A landscape with many valleys, sampled at points; each row gives a point and its height.
From any point a ball takes the steepest step (drop divided by distance) to one of its 2 nearest points. It stops when none of these is lower. Distance is the straight distance between rows; heights are no part of it.
ror: [  2  -4  -3   8 -11  29  -2   9   3 -18 -18   1 -22   8 -19  -4   2   3
  -8  10  -6   8  11 -11  -9   1 -13   8 -19 -31  11  -3  -2  -3  23 -16
 -14  13  16   6   9 -13 -19  13  20  -9   1   0  14 -16   6  -9]  h=85.5
Milu: [  9 -12 -16  -3   1  28  -1   2  17 -24 -15  -8 -16   4 -19   7  21   5
 -12  12 -20  19  13  -8  -6  11 -13 -12 -18 -39  13   0   7  -4  19 -26
 -14  10  10   8  -4  -6  -4  11  11  10  -2  -5  10 -10  11  -4]  h=83.4
rin: [  4   3  -2   3  -4  16   2  18  13  -6  -9   3   0   8 -15   1   1   0
   9  -8   4   0  20  26  -7  16 -16 -10   1 -10   0  11  -9  15 -12   0
  24 -14  16   4  -1 -18  -8   3  10  19  -1  -8  -5   7  -4  -4]  h=71.3
vabib: [  4  -5 -13 -16  -1   1   6   4   5  -7  -2   1  -1 -11   3  12   6   4
 -24   6 -11   8  -1  -3   5 -26   7   8  -3   4   8 -13  -7 -22  11 -23
  -7  13   2  18   6  -3   1   0 -13  -5   0   1  15 -15 -15   5]  h=25.9
gazo: [ 10  -5 -10  -8  -9  12   2 -11  28 -15   0   1  -1  -1   5  13  13  -5
 -14   9 -17  14   2  -8  -8 -17 -16 -15  -8 -14  -1 -12   1 -23  13 -21
  -1   8  12 -26  14  -4   4   6  -8   1   3   4  21 -19  -8   7]  h=39.4
vip: [  9   3  -3  -7  -2  15  -1   2  15 -25   0  -3  -1  17  -9  11   4 -26
  -7 -10   0  -4   3  -7 -10  13 -19   0 -15  -9  -3   6  -8  -9  -6   2
   6 -25  12 -28  -8  -1   8  10   3   9   2  -1  15   8 -27   5]  h=26.1
fitu: [  0  -4  -3  25   7   9   8  11 -12  17  -3   4  -7  12  -4 -21  16   1
   6   5  12   3  -4 -14   4  13   5   1   1 -23   4   5  10   4  14   7
 -13 -20   5   3  -5  -1 -16   3   0   9  10   0  -7  15  30 -20]  h=84.8
gom: [ 10 -15 -14   0  22  -3   6  -1   9  14  -6 -16   6 -21  -6   1  12   4
 -13 -10 -19   9   2  -1  11  -4   2  -5  -5 -19   9   4  -3  -6   5 -29
  -8   5   3  18 -11  12   6 -15 -13 -18   4  -9   5   0  26   8]  h=70.2
dok: [ -9   8   2   2 -11   6   2  18  21   6  -3  -1  18 -10  14 -15  -9  -5
   3  -4  -4   2  13  10  12 -16  -4  -5  -4  12   2  -4 -19   2   3  -5
   3   7   9 -18  12 -14   2   2   7   2  11  17  22 -20 -18   8]  h=79.0
kile: [  5  -8 -18  13  20   9   8  18  14  12  -5  -5  -5 -11  -3  -5  35   4
   3   2  -3   6  10  15  13  13  -2  -1  -3 -23   9  11   2 -14   8 -16
 -18 -10  -9   9 -11   0  -4 -11  -1   6   8  -5  -1   3  25 -10]  h=60.1
rav: [  4  -2   0  -8   9  -8   8   1 -11   7   3  13 -16 -19   5   2  13  17
 -14  10   6   1  -3  11   1 -15  19  26   0   9   6   0  -3 -10   6  -6
 -11   6 -18  24 -10   7   1  -6  -6  -9  -6  -1  -4  -4   6   5]  h=25.1
sezi: [ -9   9   0   1 -13 -11  -1  20   1  -1  -1   1  15   5  11   5 -10   0
  -9   5  -5  -7 -14   4  14 -13  18   4  21  28   9  -5 -18  10 -16  17
  12   7   4   1  18  -7  -4   8 -10   9   3   5   3   0 -31  -2]  h=38.0
Lel: [ -1  -9   6   0  16   8   3 -19 -18  -4  -4  -6 -17  -3 -13  -1   8  10
  -8   1   0   6   6 -10  -6  12   0  -2  -6 -12  -4  -7  25  -3  17 -10
 -10  11   8  21 -16  18  -1 -10   2 -18  -5  -4  10  -7  20  -1]  h=46.7
bopa: [  3  -4  11   1   5  -9 -14 -33 -15 -13   4  -7 -16  15  -6   1  -3  -6
   5   5   5  -1   1  -7 -14  29 -16 -11  -5  -4 -10  -2  28   2   9   3
  14   3  -4   1  -6  16  13   8  16 -14  -3 -10  18   2  -7  -3]  h=6.1
kime: [ -7   1   2  -9  -9 -11   4  10 -17  20   8   5  -6  -4   5 -16 -18  -9
  18  -8  16  -8  -4  -5  -1  -6  17  34  13  20  -6   0  -4   9  -5  21
  -1 -16 -12   6  -8  -3   2   2   1   6  -3   2 -27  11   4  -6]  h=73.5
gele: [  6 -11 -26   1  -3  13   0   9  28 -12 -18  -5   1  -6  -8   0  24   5
 -17  12 -24  25  10   8  -3   2 -10 -15 -12 -28  18  -2  -3  -8  14 -36
  -1  10  13   1  10 -11  -4   4   1  20   3  -8   9 -13   1  -7]  h=81.5
Poni: [  5   4   8  16  15  -5   1  -9 -10  19   4  -9  11  -2   8   5  12 -11
  -1  -7  -4  -1 -27 -17   2  -6   6  -2  -6  -6   2   3   6 -21  -4   3
 -14 -12  -3  -1 -11  21   8 -19 -22 -10  10   9  -3  10  12   6]  h=58.7
Nuvot: [ -9  -2   6 -14 -10 -10 -13 -24  -5 -13  13   1  -5   3   7   8 -29   5
  11   8   5 -10   7  -2   0  10   0  -6  16  21 -10  -5   7  14 -12  12
  14  15 -13  -3   9   1   1   8  13 -11  -9  -1  -1  -7 -13   6]  h=38.4
zibut: [ -5   4  -2  -2  -8   1   5   9  10   3   3  -7  17  -6  14  -2 -14 -11
  -3  -8   1  -1  -6 -12  16 -18   2  -3  -4  15  -4 -13 -12  -7   3   5
  -3   2   6 -18  12   4   3  -2 -14  -7  12  21  18 -15 -18  11]  h=80.7
zifib: [ -4  -1  -8   0  -4 -11   4   7  11  12   2   6  -4 -13   9 -13   9  17
 -18   9 -16   9   1   6  14 -23   3  10  -9  14  13  -8 -16 -19  20 -27
 -14  15  -7   1  15 -11  -1  -4  -7   2   7   1  19 -17  -3   3]  h=36.0
roduf: [ -2   3  -4   4   6  21   6  28   0   9 -11   4 -12  -2 -13 -13  -1  -1
  11  -9  11  -1  20  18  -1  10  -5  10  -4  -9  -7  10  -3  10   0   2
   4 -14   7  12 -11 -12  -7  -3  10   8  -2   3 -13   2  16 -14]  h=67.5
tolob: [ -9   0   0   3  -2  -6  -6 -17  -8 -10  12  13  -4  12  18  13  -1  13
  -5  23   2   2 -18  -2 -13  -3   4 -18   5  10  -2 -12  12 -13  -1  -1
   5  12 -10  -7  23   9 -12 -10 -10   9  -7   0  -1  -2 -10  -8]  h=51.2
zazet: [ -8   0   2   1  -4 -12  -2  -5 -12   7   9   7  -4   4  16  -7  -5  17
   3  16  10   2 -13  -3   2  -8   8  -3   1   9  -7 -10   9  -2  12  -1
  -3  11  -8   0  10   3 -16  -9  -5  -3  -8   9  -2  -3  10 -11]  h=56.0
telan: [ -3  -1   0   6   8  32   0   8  -9  -4  -7  -2 -21  10 -23  -3  -6 -11
   9 -16   9  -3  19  -2  -5  30 -11  -1  -6 -21  -5   6  10  16   6   1
   2 -11  16   4 -19   1  -5   0  15  -1  -1  -1  -6   4  12 -11]  h=63.7
Vipi: [ -6   1   3  -6 -15  -7  -7 -21   6 -27   8   9 -12  16   5  15 -13   9
  -2  20   0  -7 -13  -4 -11   2  -1 -13  11  16 -11 -10   1  -2  -8   8
   9  12  -9 -19  25   2  -3   6   3   5 -10  -5   8  -5 -21   3]  h=45.7
Doza: [ -8   5   0   8  -3  -2  -6   1  11   8   0  14  -2   5   5 -12  11  17
   6   9   6  10  13  15   4   0 -14 -13   4   4   7  -4   2   1  13 -15
   8   6  -9 -10  17 -18 -14  -3   2  15  -1  -8   0  -3  17  -9]  h=71.6
riv: [  0  14   3   7   4  -9  10   9  -7  14 -10  -7  13 -11   0 -10 -10  -8
  -1 -14   3  -6 -24 -12  18  -7  18  17   0  14  -9   7 -12   3  -7  19
 -12  -7  -1  -6 -11  10   5 -14 -17 -11  -6  11 -15   9  10   7]  h=65.3
vun: [ 14 -13  -8   4   7  -3   4  -5   4 -14 -14 -19  10   9 -18   9  10   2
 -19   0 -18  11  -4  -6 -13   0  -1 -26  -6 -28  11   8  -2   3  -2 -12
   2   8  21   7  -1   1   1   2  -7   2  -1 -16   6   7   5   0]  h=76.9
Bidu: [  7  -7   7  -4   2  -1  -5 -28 -18  -6  15   0 -14  11   1  11  17   0
  -8   4   3   3   3 -18  -5   2  -5  -6 -12  -7  15 -12   9 -25  14  -9
  -6  -4  -9  11  -4   7   7  -1  -4   2   9  -9  16   1 -12   1]  h=57.0
bam: [ -9   9   2  -3  -6   4 -10  -8 -19   9  13  -3  -1   7  11  16 -18 -27
  18  -2  10 -19 -10  -2  -5   4   5  12  14  27   1  -7   3  -9 -29  24
   2 -18  -5 -12  -3  12  13  -5 -12   8   0   4 -22   9 -25   8]  h=52.2
giman: [ -3  -5   2   0  -8  -2  -8  -9  -4  -9   6 -14  15   9   4  -4 -22 -10
   6  -9   5  -3  -3 -21  10  -1  -4 -11  -8   8  -5 -13   0   0   7   5
   0   6   2 -13   4   8   1   5   1 -15   7  13  20 -10 -17   7]  h=82.2
lat: [ -2   6  14  -7  -5 -22  -6 -17 -16  10   0  -6  13 -12   3  -1 -23   3
  11  -6   7  -6  -9 -17  22  -3  13   7  11  21 -11   0   5  15  -9  22
  -2   8 -16   5  -4   1  15   4  -4 -13   0   2 -23   0   1  18]  h=37.8
buvik: [  6  -2   5  11   1  -4   6   4   7  15 -12   9 -15  -7 -15 -20  10  22
  -3   5  -1   6  12   2   5  -8  -3   4   0 -17   1   8  -2  -1  17 -13
 -23  11  -7   2   5 -13  -6  -4   4  -2  -3 -14  -4  -5  43  -3]  h=51.1
pugu: [ 19 -12 -19   3 -10   1   6   8  21  -7 -14 -17  16  -1 -10   2  17  -1
 -23   5 -28  17   1  -7  -9 -15  -3 -19 -11 -29  20  -1 -12  -4   5 -23
   2   3  28  -5  10  -4  -1   5  -5  15   5  -9  12  -3   3  -6]  h=79.3
lus: [  3   5   5  -5  -6  -5 -11   6  11 -12  -9  -8   6   0 -14  -3 -15  11
  -6  -9  -4   3  11  13  -4   4 -11 -10   0  -4   3  10  -5  22   3  -9
  10  27  12  -3  15 -19  -8   7  14 -12 -10 -10   6  -4   7   2]  h=76.5
rupi: [ -1  -6   2   5  20  16   2   3  -6  -2 -11 -22  -7   2 -27   3  -6 -14
  -6 -27   0  -4  10  -3  -1  22  -5  -5  -4 -16   0  13  10  15   6  -6
  -2   1  18   8 -19  12   7  -4   5 -11  -1  -8   5   5  12  -3]  h=67.0
Koni: [  2  -5  -2   7   5  -3 -10 -14 -16 -14   8  -4  -1  21   1   2   1  -1
  10   6   0  -1  -1  -1 -12  28  -6 -21   2  -7  -3   2  17   9  -2   5
  18  -5   6   2   1  10 -11  -1   5   6   0  -1   3   8 -11 -16]  h=23.1
dibi: [  1  -7   5   0  -7  19   5   7 -21 -15   2  11 -18  17  -6   0   7   5
   1  11  14   1  10   1 -23   9   6   2 -10 -18   3  -5   2   2   0  11
  -8 -12  14  21 -11   0  -7   2   6  25   4   0  -3   7  -5 -15]  h=64.1
bis: [  0  -2   6   1   2 -16 -11  -4  -1   4   6  -8  16  -4  -3  -8 -13   6
   8 -15   1   3   8   6  10   7  -8 -15   1   4  -1   5   1  30   3  -3
   9  20   4   0  11  -9  -3   1   3 -11  -4  -4  -1   0  10   1]  h=79.2
pog: [ -7  -5  -8 -16  -9  17  -1   0 -11  -1  13  12 -14  23   2   2 -13 -14
  25   3  25  -9  15   2 -15  16 -11  10   5  11  -5  -9   2  -4 -12  12
   9 -29   6  -3   2  -4   0  10   6  20   3   5  -1   6 -19  -5]  h=70.8
Vovor: [ -5  -3   0 -20   6   7   4  -3  -9  -5   6   8 -16  -9   3  12   3   5
 -11   3  10  -4  13   4  -2 -11   7  19  -3   4   3  -9  -2 -17   2  -4
 -12   1  -1  19 -15   7   4   0  -3  -7  -3   4   5 -11 -15   3]  h=8.6
mukeg: [  6  -5  -2  -6   3   2 -10 -27  10 -26   0  -8  -5  16  -4   9   2  -5
  -6   7  -9   3  -8 -12 -13  14 -20 -14 -12  -4 -11  -2  18  -7   6  -9
   6   1   4 -16   1  15   6  13   8 -15  -5   5  30  -4 -14   4]  h=22.5
kire: [  2   4   8  -4   6  -3 -11 -17   3  -9   9  -9  13   3   1  17  -6 -23
   1 -23  -4 -17   3  -1   4   8  -8 -12   1  10   0   4  -4   0 -19   6
  13 -11  -6 -16  -5   9  17   1   2  -5   0  -5   8   8 -20  13]  h=37.9
Pazat: [  4  -4  -3 -10   1   4   0   1   5 -19 -12  -8  -2  -4 -18   5  -1  10
 -17  -1 -12   6   6   5 -10  -3  -1  -6  -7  -9   1   2   0   5   7 -11
   2  23  14  11   5  -8  -5   1   5 -14 -12  -6   4 -11   4  -1]  h=73.7
rono: [  3   5  10 -13 -10 -18   4   3 -12  22   2   9   0 -10  -4 -16 -20   5
  17  -9  12   0  16  -5   2  -5   7  24  13  14  -5   1  -4  19   0  17
  -2  -3 -10   8  -4 -19   6  12  15  -3  -1  -2 -24   6  16   1]  h=70.5
Fikap: [  1   4   6  -1   3  -4  -1  -6   0  -8 -12  -8   8  -7  -9   5  -8   5
  -8  -5  -4   0  -8  -6   3  -9  13  -1   7   6  -7   3  -2   4  -4   8
   0  12  12   9   0   1   3  -7 -10 -19  -8   1  -6 -10  -2   9]  h=70.4
Tez: [ -3  -2   5  -8 -11 -29   9   8 -24  19  13  -3   7 -13  13 -21 -17  -2
  26 -10   7   4 -24 -10   8   5  23  34  17  22 -13   6  -1  22  -7  26
   0  -9 -30  13 -10  10   3   6  11  -1  -4   5 -32  19  15  -3]  h=76.1
vomaf: [  5  11   3   4   1 -18  11  21  15  24  -3   3   6 -24   3 -15   5   2
  -4  -6   0  -6   4  17  20 -17   5  23   1  11  -3  14 -18   4   0   5
  -9   3 -13   2 -10  -9   8  -3   3  -8  -2  -1  -4  -3  11  11]  h=63.3
Lun: [ -5   9   6  -8 -14   0  -4  -5  -2   1   8   0   1   7  11  17 -22 -17
   4  -5  11 -17  -8 -14   9  -6  12  10  16  32   0  -8 -11  -8 -21  29
   6  -9  -7 -13   6   2  12   1 -11   4   6   3  -7   3 -32  15]  h=47.9
rulas: [  3  -9 -15  10   8  16   1   4  -4  -5  -2   0 -13   4   1   3  32   8
  -7  10  -2   9   9  -1   0   7  -2  -6  -8 -27  13  -3  12 -16  16 -13
 -17  -7  -2  14 -10  -4 -11  -7  -5  15   9  -2   5   2  11 -16]  h=56.6
bego: [  0   3  -5  -7  -5   5   1  14  13 -18  -7   5   9   5  -3  14  -2  -2
 -11   5  -4  -8  -5  14  -6 -11   8   1   8  10   1  -1 -13   3 -12   8
  15   1   9   1  10  -7   1   5  -7  10  -3   2   2  -4 -27  -5]  h=29.0
Bared: [-13  -2  -5 -17  -4  10  -2   7 -17   8  10   5 -12   3   3  -7 -25  -9
  21  -6  21 -11  15   2  -5   5   4  23   6  22   0  -7  -4   9  -7  16
   6  -6   0  10  -3  -4  -2   9   9   5  -1   4  -6   2 -14  -8]  h=74.0
babo: [-13   2   3   7 -18 -15 -11  -4   6 -14   4   5  11   8  11  -1 -23  10
   6  12 -13  -2 -13   2   8  -9  -1 -20  14  19  -5  -5  -8  14  -8   4
  12  19  -3 -21  32  -8  -9   3  -2   7  -3   3   8  -9 -11   2]  h=51.4
Gulan: [  4   7  13  -3   2  -1 -10 -19   0  -6  -4  -9   2   5 -14   7 -15 -23
   8 -17   7 -12  10  -5  -7  12 -10  -1   2   7 -13   9   6   6 -11  19
   9 -11   5 -14 -15   7  18   2   8  -6  -5 -14  -8   5 -10  10]  h=44.4
Rubeg: [ -4   0  -5  12   1   7  -2   2   2  -6  -2   1   5   9  11   3 -10   1
  11  13   3  -5  -9   7  -9   5  -4 -19   5  -8 -20   3  11   7  -8   6
  11  -4  13   1   5   5 -15  -6  -4   5  -4   8  -7   0   0 -17]  h=33.4
Ked: [ -8 -10   6   1  15  20  12   1 -28   9  -7   2 -30   0 -16  -4   7  -6
   5  -7  14  -6  19  -4  -8  21   6  16   1 -17  -4   0  23   6  11   0
 -14  -8   3  20 -25  16   0  -2  15   5   1  -1 -10   9  21  -9]  h=59.7
vem: [-14  -4  -5  -4   9  -3  -6  -3  -5   4  12  14   1   2  10   6  11   9
  12   3  10   3  11  24  -5  11  -6 -14   8   6   7  -6  10   6  -4 -11
  25   1 -17   4  14  -8 -12  -4  11  14  -3  -4  -7   7   4  -9]  h=67.9
Diniz: [  0   2  17   1  -1   5 -10 -18 -21  12  -5  -6 -11   4 -17 -11 -28 -18
  24 -11   7  -9  12 -15 -11  20 -12   1  10   1 -20   2  22  16  -3  16
   4 -10   6   0 -15   6  13  10  17  -1  -1  -5 -17   7   7  -6]  h=50.8
Mem: [  6   4  -7  15  12  16  12   9   7   8  -8  -3  10  -1   2   8  21  -9
  -3  -1  -6  -2 -11  -1  -6  -7   6  -8  -4 -20   0   4   0 -21  -7   3
 -13 -16   8  -3 -13   8   1 -17 -20   9   5   8  -6   8   6  -4]  h=54.3
tumo: [ -5  -5  10  -2  16   6   6  -9 -31  15  -6  -2 -17  -1 -17  -6 -11 -10
  17 -13  11  -9  10  -3 -10  25   1   5  10  -7 -16   7  30  15   3  10
  -2  -2   4  18 -26  20  12  -4  14  -3  -4  -5 -17   8  23  -5]  h=55.8
reto: [  1  -7  -6   5   9  18   4   2 -19 -10   4   1 -13  13  -3   4  28   5
   3   9   4   7   9   3 -11  21   6 -11 -11 -29  13  -3  12  -4   5   4
  -3 -14   2  23 -15   4  -7  -1   2  27   4  -4  -2  14   2 -15]  h=60.5
Gidi: [  0   5   0  11 -10 -24   5  12  -7  11  10   2  14  -5  18 -13   0  13
  -6  15  -4   8 -38  -7  15 -18  14   6  -2  17  -4  -6  -4  -9   5   7
 -11   7  -8  -4  16   3 -10  -7 -17  -8   0  11   1  -2  10  -3]  h=60.2
Far: [  2   2  10   5   3  -3  -3 -13 -29   7  10  -1  -4  11   5  12   5  -9
   1   1  13  -5 -10 -14  -6  -2   7   0   0   4   5  -9   7 -23   0   9
  -6 -15  -4   3  -8  12   6  -7 -12   1   9   2  -3   5  -8  -1]  h=61.3
napuf: [ -3  11   6  18   7  -7   1   4 -18  21   6  -6   8  -2  10  -2   1 -16
   9 -13   3  -6 -32  -9   1  -5  12  18  -4   8  -2   7   0 -15 -12  15
 -15 -20 -12  -8 -17  27   7 -17 -18  -9   0   2 -20  22   9   7]  h=62.1
govod: [ -1   3   1  20  -1  -4  14  16 -18  24   3   1   2   8   0 -24   0 -10
  14 -11   8  -4 -18 -12   5   2  11  20   0  -8 -12   8   4   4   3  14
 -16 -27  -7  -2 -11  12 -13  -2  -3   6   3   6 -16  22  29 -15]  h=86.5
batid: [  0  -4  -2   1  -1 -18  -1  -1   3  13  -7  10 -10 -17  -3 -15   7  27
 -17   7 -17  14   2   6   8 -17  -3  14 -10   4  13  -3 -10  -9  23 -25
 -15  22 -13   3   9 -11  -5 -14  -6  -2  -8 -18   6 -10  27   6]  h=43.9
teda: [ -7   8   1   3  -6 -12   3  19  -8  16  14   7   9   3  19   3  -1  -1
  -3   0   5  -7 -15  10   7 -15  16  21   9  29  15  -5 -13  -8 -14  16
   1  -6 -11   2   9  -2  -5   2 -11   8   7   7  -4   6 -21  -5]  h=44.7
san: [  5  -8  -3   6  18  12   8   8  12  10 -16 -17   4 -14 -22  -6   1  -5
  -3 -20  -6   0  19  -2   8   7  -1  -4  -4 -27   5  17  -5   7   9 -13
 -15   1  19   4 -16   6   5 -11  -2 -13   2  -4   3   0  24   4]  h=70.1
bov: [  6   6   4   6   4  -2   1   4  22  -3  -6   9  12  -9  -2  20  24  10
 -13   9 -14   2   0  23  -5 -21   1 -19   7  -6   7   5 -12 -10 -17 -10
   6   4  -3  -4  12 -11   6 -10 -10  18   0  -9  -3  -1  -6   8]  h=38.3
kot: [  6  -1  -8 -18  -3   6   4   3   4 -36  -1  -3   1  10  -6  30   7 -12
 -21   0  -5  -5 -11   0 -12  -8   8   6  -3   6   6  -1  -8  -4 -18   6
   8  -8   5   1  -8   7  12  11  -4  11  -5   0   6   8 -45   3]  h=15.5
sutig: [  1  11   4   7  -7  -9   1  -1  -7  -2 -12  -6  11  -7   3   5 -17  -2
  -7   0  -4  -6 -32 -20  14  -7  23   4  10  12 -12   2  -5  -1 -11  24
  -9   1  12   3  -3  14   5 -14 -24 -13  -4   9 -16  -6  -8   5]  h=67.7
ligun: [ 14   8   9   2 -10   9   1   0  18 -11  -8  -3   0   4 -13   8  -2 -15
  -7 -10   1  -3  14  -7 -10   4 -15  -4  -9 -17  -2  11 -19  -1   0   7
   6 -11  17 -21   2 -14   4   5   8   5   1  -3   9  -1 -13   5]  h=16.0
zeg: [  5  -2  -7   8  -2 -17   8   9   8  11   1  -8  28 -15  17 -11  13   0
 -11   2 -21  10 -32  -4  14 -24  10  -3  -7   5   3  -8  -9 -10   2 -11
  -8   7   4  -8   6  13  -2 -16 -22 -12   4   9   6  -6  11   8]  h=63.5
Tira: [ -2  -2  -1 -11 -14  18   2   0  -7 -22   5   5 -19  19  -4   6  -8  -2
   1  11  15  -4   6  -5 -23   8  -4   5  -7  -4  -8  -8  -1  -8  -2  16
   1 -11  11   2  -6   3   1  10   6   7  -1   3   6  -3 -23  -7]  h=67.6
selo: [ -5   8  10  -6   2 -18  -6 -15   3  10   2  14   4 -14  11   3  -5  20
  -4   2  -1  -4  -1  14  16 -18   8   0  14  22   4  -1  -2  13  -6  -2
   6  24 -23   3   9 -10   1  -1  -4  -8 -10 -11 -15  -4   8  15]  h=52.8
Goton: [ 12   1  -1   5 -14   7 -10  -2  31 -29  -5  -3  -3  11  -7  -3  -1  -2
  -6   8 -13   6  -1  -7 -15  12 -29  -7 -21 -22  -4  10  -8  13   6 -12
  11  -2  19 -34  13 -13  -8  17  27 -16  -3   8  19   1  -3   3]  h=39.1
buze: [  4   7   5   2  -1  13   6   7  30   0 -12   0  14  -9  -3   8  15  -7
  -5  -4  -3   0  19  14   0  -8 -11 -16  -2 -18   0  11 -14 -12  -3  -6
   5 -10   9 -14   3 -10   7 -13   2   7   8  -2   4  -7  -2   5]  h=28.1
Suz: [  0  -4  -7  25   3  10   2  23   8  16  -6  -9  14   6   5 -24   7  -4
   4  -1  -4   5 -10 -10  15   0   0  -8  -5 -18   6   1  -7   7  10   6
  -5 -17  16 -10  -4   1 -18  -2  -9   3  12   8   4   8  22 -16]  h=83.1
Dinip: [ -4   4   5  -2 -16  -6  -7  -3  32 -29  -4  16  -1  14  -7   1 -10   9
   1   7 -12   7  -6  12 -14  11 -23 -12  -2   0  -8   7  -7  18  -7 -10
  18   6   4 -32  30 -15 -10  16  20   2  -8  -1  14  -2  -8   4]  h=46.4
pev: [ -3   1  -1   2   2 -15   3  16  -7  22  17  12   4  -6  19  -1  22  -1
   4  -3   8  -3  -4  22   1  -5   6  23   1  13  17   6  -9 -13 -13  -2
   2 -12 -31  10  -1   0  -5  -3   1   7   4   0 -13  14   4  -7]  h=52.1
betak: [ -3   6   8  -6   5  -7  -5  -9  16  -1  -2  15  10 -13   6  15  10  13
 -13   1  -8  -6   2  25   4 -22   4  -3  10  13   8  -1  -7  -6 -14  -8
   9  15 -16   1  10 -11   6  -4  -5   2  -4 -11  -3  -7  -5  12]  h=46.1
Vude: [  7   7 -12   1   4  32  11   9  10 -12  -5   3  -2  -4   5  14  20  -4
  -6   8   1   4   3   1 -13 -12  -4  -7 -10 -20 -13  -4   5 -25   4  -7
 -13 -13  11   2 -12   5   6  -7 -15  11   4  14  -2  -6  -7  -4]  h=50.0
Duri: [  0  -3  -1  15   3  -9   1  12   1  16   0 -10  20   0   5 -22  -6   2
   9  -9   1   5  -2  -2  19   2  -4 -13  -3  -1  -3   2  -3  19   5   2
   3   1   7  -5   2  -2 -14  -3  -6  -6   3   7  -1   2  19  -6]  h=81.4
debo: [  7  -2   0  -4  -8   7  -5 -16  30 -23  -2  -7   7   1   0   2  -3  -5
  -5   5 -13   5   0 -13  -6  -3 -20 -15 -11 -10  -8  -2   1  -1   5 -15
   7   9  13 -34  13  -3   2   7  13 -20  -1  10  27 -12  -2  12]  h=32.2
soro: [ -5  -3  -2 -18   6  -1  -6 -13  -5 -16  11  -9   4   7   0  20  -7 -18
 -14 -16  -1 -11  -4  -6   2   1   4   5   0  14  10  -5  -4  -3  -9   4
  12  -4  -4   3  -6   9   9   7   0  -8  -3  -3  14   4 -34  11]  h=29.1
gugo: [  5  13  13  -1  -4  -5   2   9   5  17 -10   7  -4 -12 -13 -11  -9   3
   0 -13   7  -8  22   6  10 -11   2  19   7  12   2   8 -15   8  -1  12
  -6   6   1   3  -2 -22   8   7   7  -7   0  -4 -11  -3   7   8]  h=67.1
Metol: [ -7  16  14   4 -12  -6  -2  18  17  12  -9  11   9  -9   4 -20 -12   9
   7   3  -4   5  12  21  11 -14  -5   1   5  17  -2   4 -18  14   0  -5
   7  22   6 -15  23 -29   3  10  11   4   4   8  14 -15  -8  10]  h=77.0
leloz: [  2 -10  -2  -1  11   9  -5 -17  -7  -5   1   2 -17  -1  -5   3  19  11
 -12   6   0   8  11 -10   0   4  -3  -2 -11 -15  11  -8   9 -16  23 -19
 -10   6  -2  13  -4   0  -7  -2  -1  -1   3  -6  13  -8   9  -4]  h=52.3
muzo: [-16  -2  -1  -3   0 -14  -8  13 -13   3  19   6   9   5  10  -3 -13   4
  18  -2   2  -6   4  17   2   9   6  -2  16  20   2  -4   0  21 -12   2
  26  -4  -8   6  13  -6 -16   5   5  14  -1   0  -3   7 -12 -16]  h=72.0
fima: [  4  10   9  -3  -3 -32   7   9   2  19   4   7  12 -21  12 -21  -1  18
   6  -2   1   0 -10  16  21 -13   8  19   8  23  -8  11  -8  22  -3   6
   0  18 -30   6   0  -9   4   6   4 -10  -7  -6 -17   0  18  14]  h=58.8
puz: [ -7  -3  10 -10  -1 -11 -11 -22 -22   5   8  -2   0  -2   5  -1 -24  -5
  15   0  11  -9  -3 -12   4   9   3  -4   5  17 -11  -5  16   8  -1  11
   4   6 -14  10  -9  15   8   3   4 -15  -2   0  -7  -4  -7   6]  h=30.0
gapev: [ 10  -8  -6  19  18   0   9   5  20  20 -12  -2  -3 -10  -3 -16  25  15
   2   6  -6   7   2   7   9   3  -2  -9   2 -26   5  18   1  -6   8 -16
 -24   0  -8  -1  -3  -1  -2 -12  -4  -3   4 -15  -3   6  47   0]  h=56.1
zer: [  6  -7 -15 -28  -8   1   6   0  10 -46  10   1 -10  20  -3  23  -1  -5
 -18  16   2  -4 -16  -3 -26   7  -4   4  -9   1  -8  -4   6  -9  -7   1
   1  -7   0  -7  -4  13  11  21  10  -1  -3  11  20   4 -41   5]  h=27.9
puse: [ -4   8   8  -5 -16 -12  -6  -2  -7  11   2  -1   8  -3  13   2 -32  -6
  16  -1   7 -10  -2 -15  15  -3  17   9  17  28  -6  -4  -9  17 -14  29
   7   2 -10  -5   4  -7   9   8  -7  -3   4   6 -19   2 -20  14]  h=43.2
Seba: [ -5  -4   9 -12  18   0  -2 -18 -16   4   6   1 -11  -8  -2   5  -5   8
   2  -3   8  -2  17   1  -1   8   1   0  -3   8  -5  -5  20   6  11  -6
   2  14  -8  16 -13  13   2   0  11 -19  -9  -2  -1  -6  14   3]  h=39.8
kogoz: [  4   0   2   3  18  -4  -3  -6 -10   8   8   9   6   5   2  15  21   5
   7   0   6  -5   6  19 -14  13  -1 -16   5  -5  14   5   9  -5 -20   1
   9  -8 -19  14  -7  -1   0  -7   1  12  -2  -9 -22  22   8  -1]  h=62.9
vako: [  3  -8  -2   2  11 -10   8  -2   8  14  -3 -14  15 -21   4 -13   7   6
  -8  -8 -17   8  -9 -10  23 -16   5   9 -12  -7  -3  -4  -4  -4  11 -15
 -15   9  -1   8 -12  11   3 -10 -15 -26   1   4  14  -7  25  16]  h=66.9
Lolu: [  1  -3  -3   6  17  -6   2   1  -8  26  22   8   0  -8  16   0  22  -1
  16  -5   6  -1   4  15   1  12   0   8   0   0  11   7   9 -11  -5  -5
   3 -14 -28  12 -10   4  -4  -8   8   0   5  -1 -20  19  20  -7]  h=57.5
Fel: [-15  -5  -4 -16 -17 -12  -7 -15 -21   8   8  -2  -8  -4  17  -2 -35  -8
  24  12  15 -14  -5 -17   6   4  22  25  28  28  -3  -9   6  11 -23  30
   2  -1 -15   8  -5   3   9   8   0   2   3   6 -25  -1 -22   5]  h=48.5
Vinu: [-10  14   7  15 -14   1  -5  14  21  13  -6  19   6   4   1 -19   1  15
   6   8  -2  11   8  21   0  -5 -20 -11   1   8   2   2 -10   8   8 -16
  12  11   8 -15  29 -27  -7   4  11  20   4  -2   9 -13   1  -4]  h=74.4
kugof: [  6  -2 -21 -10  -6  21   9   1  13 -28   1   0  -8   8   7  20  19  -4
 -10  13  -6  13  -5  -4 -19 -12 -10 -13 -13 -22  -7  -9  11 -27  10 -15
 -10  -4  12  -4   0   5   4  10 -12  13   4  12  12 -10 -16  -6]  h=45.5

For each start below, name the point where the ball stops.
Lolu -> kot
kime -> ligun
Tez -> ligun
Ked -> kot
kile -> Vovor
zibut -> vem
